Points on a hilly landscape, in no order, each with its height.
From any point a ball rolls to the lowest of the 5 points nearest to it. It stops when none of these is lower. Distance is the straight distance between rows; heights are no part of it.
Fipak: [ -5   3  10   5   2   7  19 -24]  (h 33.8)
bosu: [ 12   2 -13  -9 -22   9 -20  24]  (h 17.9)
bipi: [-13 -11   7   5  11  -5  13 -12]  (h 23.5)
duviz: [  6   7  -2  -3   6 -11  -2  -1]  (h 23.9)
dup: [ 12  -4 -13  -7  -8   3 -22  26]  (h 27.6)
tose: [ 10   2 -10  -5  -8  -1 -18  22]  (h 36.1)
Gep: [-10  -2   8   6   5   2  16 -18]  (h 8.4)
Feb: [ -4   3   7   4   5   5  19 -23]  (h 22.8)
lev: [ 6 11  2 -5  6 -7  2 -9]  (h 9.8)
sulid: [ 7 11 -2 -6 -2 -7 -8  4]  (h 9.5)
Romoz: [ 4 13  2 -2  1 -7  0 -6]  (h 9.1)
goled: [ -3   4  -2   0   0  -9 -10  12]  (h 23.1)
sug: [  0 -27   8   4   7  23  28 -25]  (h 11.2)
puni: [-5  5  5  2  5 -8  4 -6]  (h 24.0)
sibuk: [  4  -3   3  -2  16  -4  12 -18]  (h 27.0)
pes: [  1   6  -6   0 -12   0 -18  22]  (h 15.6)
bir: [  3   1  -9  -3 -13   1 -20  26]  (h 19.6)
Mupas: [ -8  -7  10   8   3  13  24 -23]  (h 12.9)
fidup: [ -4  -8   5   2  13  -5  11 -13]  (h 24.4)
dagi: [ 11   6  -8  -7  -8  -2 -16  16]  (h 29.3)
nekos: [ 11 -13 -20  -3 -27  23 -23  29]  (h 42.5)
vup: [ -7 -23  10   7   7  18  26 -23]  (h 12.8)
koviz: [  0 -20   9   5   9  19  27 -27]  (h 9.7)
Por: [ 10  -6 -13  -3  -2   0 -22  27]  (h 6.2)
malo: [  8  -3 -15  -6 -24  15 -21  26]  (h 19.9)
mipe: [  3  -1 -11  -2 -21  10 -22  29]  (h 5.9)
zim: [  0   5  -1  -1   6 -10  -2   0]  (h 39.2)
rubo: [  5   7  -7  -5 -13   1 -16  17]  (h 16.5)
Viko: [  1 -33   9   5   1  35  30 -22]  (h 17.1)
Nenad: [  2 -12   5   3  15   5  22 -25]  (h 12.7)
ges: [ -3 -10   8   5   7  15  27 -26]  (h 9.4)
budat: [  0   8   6   1   5  -1  12 -19]  (h 20.9)
revav: [ -5   7  -3   1 -12  -3 -16  21]  (h 11.1)
zur: [ 0 16  3 -2 -5 -5 -3 -1]  (h 11.3)
luf: [ 12 -11 -18  -2 -16  14 -25  30]  (h 38.2)
nenuz: [ -4   5   7   3   4  -2  12 -17]  (h 21.7)
Tuz: [-12  -6   8   7   7   0  15 -14]  (h 30.3)
Pakug: [  4   4  -6  -3  -2  -7 -15  16]  (h 34.4)
Voz: [ -5   3  -3   2  -6  -6 -16  21]  (h 16.8)
mevun: [  9   4  -4  -6   6 -10 -10   8]  (h 93.6)
nupo: [  6  -3 -11  -3  -8   2 -21  28]  (h 12.4)
ziz: [-10  10   6   4  -2  -8  -2   2]  (h 33.0)
zufak: [ -3   1  -5   0   0  -8 -15  20]  (h 20.2)
pogar: [ 5 13 -2 -5 -6 -6 -8  5]  (h 10.3)
Guzo: [ -5 -16   7   4  12   7  22 -24]  (h 13.0)
Zoko: [  0  13   7   1   1  -2  10 -15]  (h 15.7)
dobad: [ -4  10  -2  -1 -13  -2 -13  19]  (h 6.8)
nur: [-5 13  3  1 -6 -6 -5  2]  (h 19.1)
gimud: [-6  8  2  1 -2 -9 -6  7]  (h 30.2)
bug: [  7  10  -6  -7 -13   0 -16  16]  (h 14.1)
zizan: [ -3  -2   6   1  10  -3  13 -16]  (h 22.0)
Lizam: [ -7  -3   0   2   9 -12  -2   4]  (h 23.3)
vamu: [  4   0   0  -3  13 -10   4  -9]  (h 62.7)
nume: [ 11   1 -13  -7 -16   6 -20  23]  (h 23.8)
Gatad: [ -4  -3   2   1  13 -11   3  -4]  (h 23.7)
zot: [ 3  8 -1 -3  3 -9 -6  4]  (h 25.4)
rofi: [  1  12   5  -1   1  -5   3 -10]  (h 7.8)
fekim: [  8  14   2  -5   3  -5   3 -10]  (h 12.1)
lufo: [ -8  -5   8   5   9   1  16 -17]  (h 17.0)
zupul: [-10   3   0   4   2 -11  -7  11]  (h 22.4)
Let: [ -9   9   7   5   0  -4   7 -11]  (h 27.2)
pup: [ -9 -21  10   7  11   9  21 -21]  (h 7.6)
biv: [-3  0  3  1 11 -8  7 -9]  (h 31.3)
zikig: [-13  -5   2   6  11 -13   0   2]  (h 23.6)
sar: [ -2   3   6   2   8  -3  13 -16]  (h 21.8)

Two balls start at each pair of points below. Name the first point that both come to, or write -.
zim / ziz | rofi
dagi / goled | dobad
biv / Gatad | -
nume / gimud | -
Lizam / Pakug | dobad

For each start below, name the point where the ball stops.
tose | Por
vamu | rofi
budat | rofi
zikig | dobad
duviz | rofi
sibuk | Gep
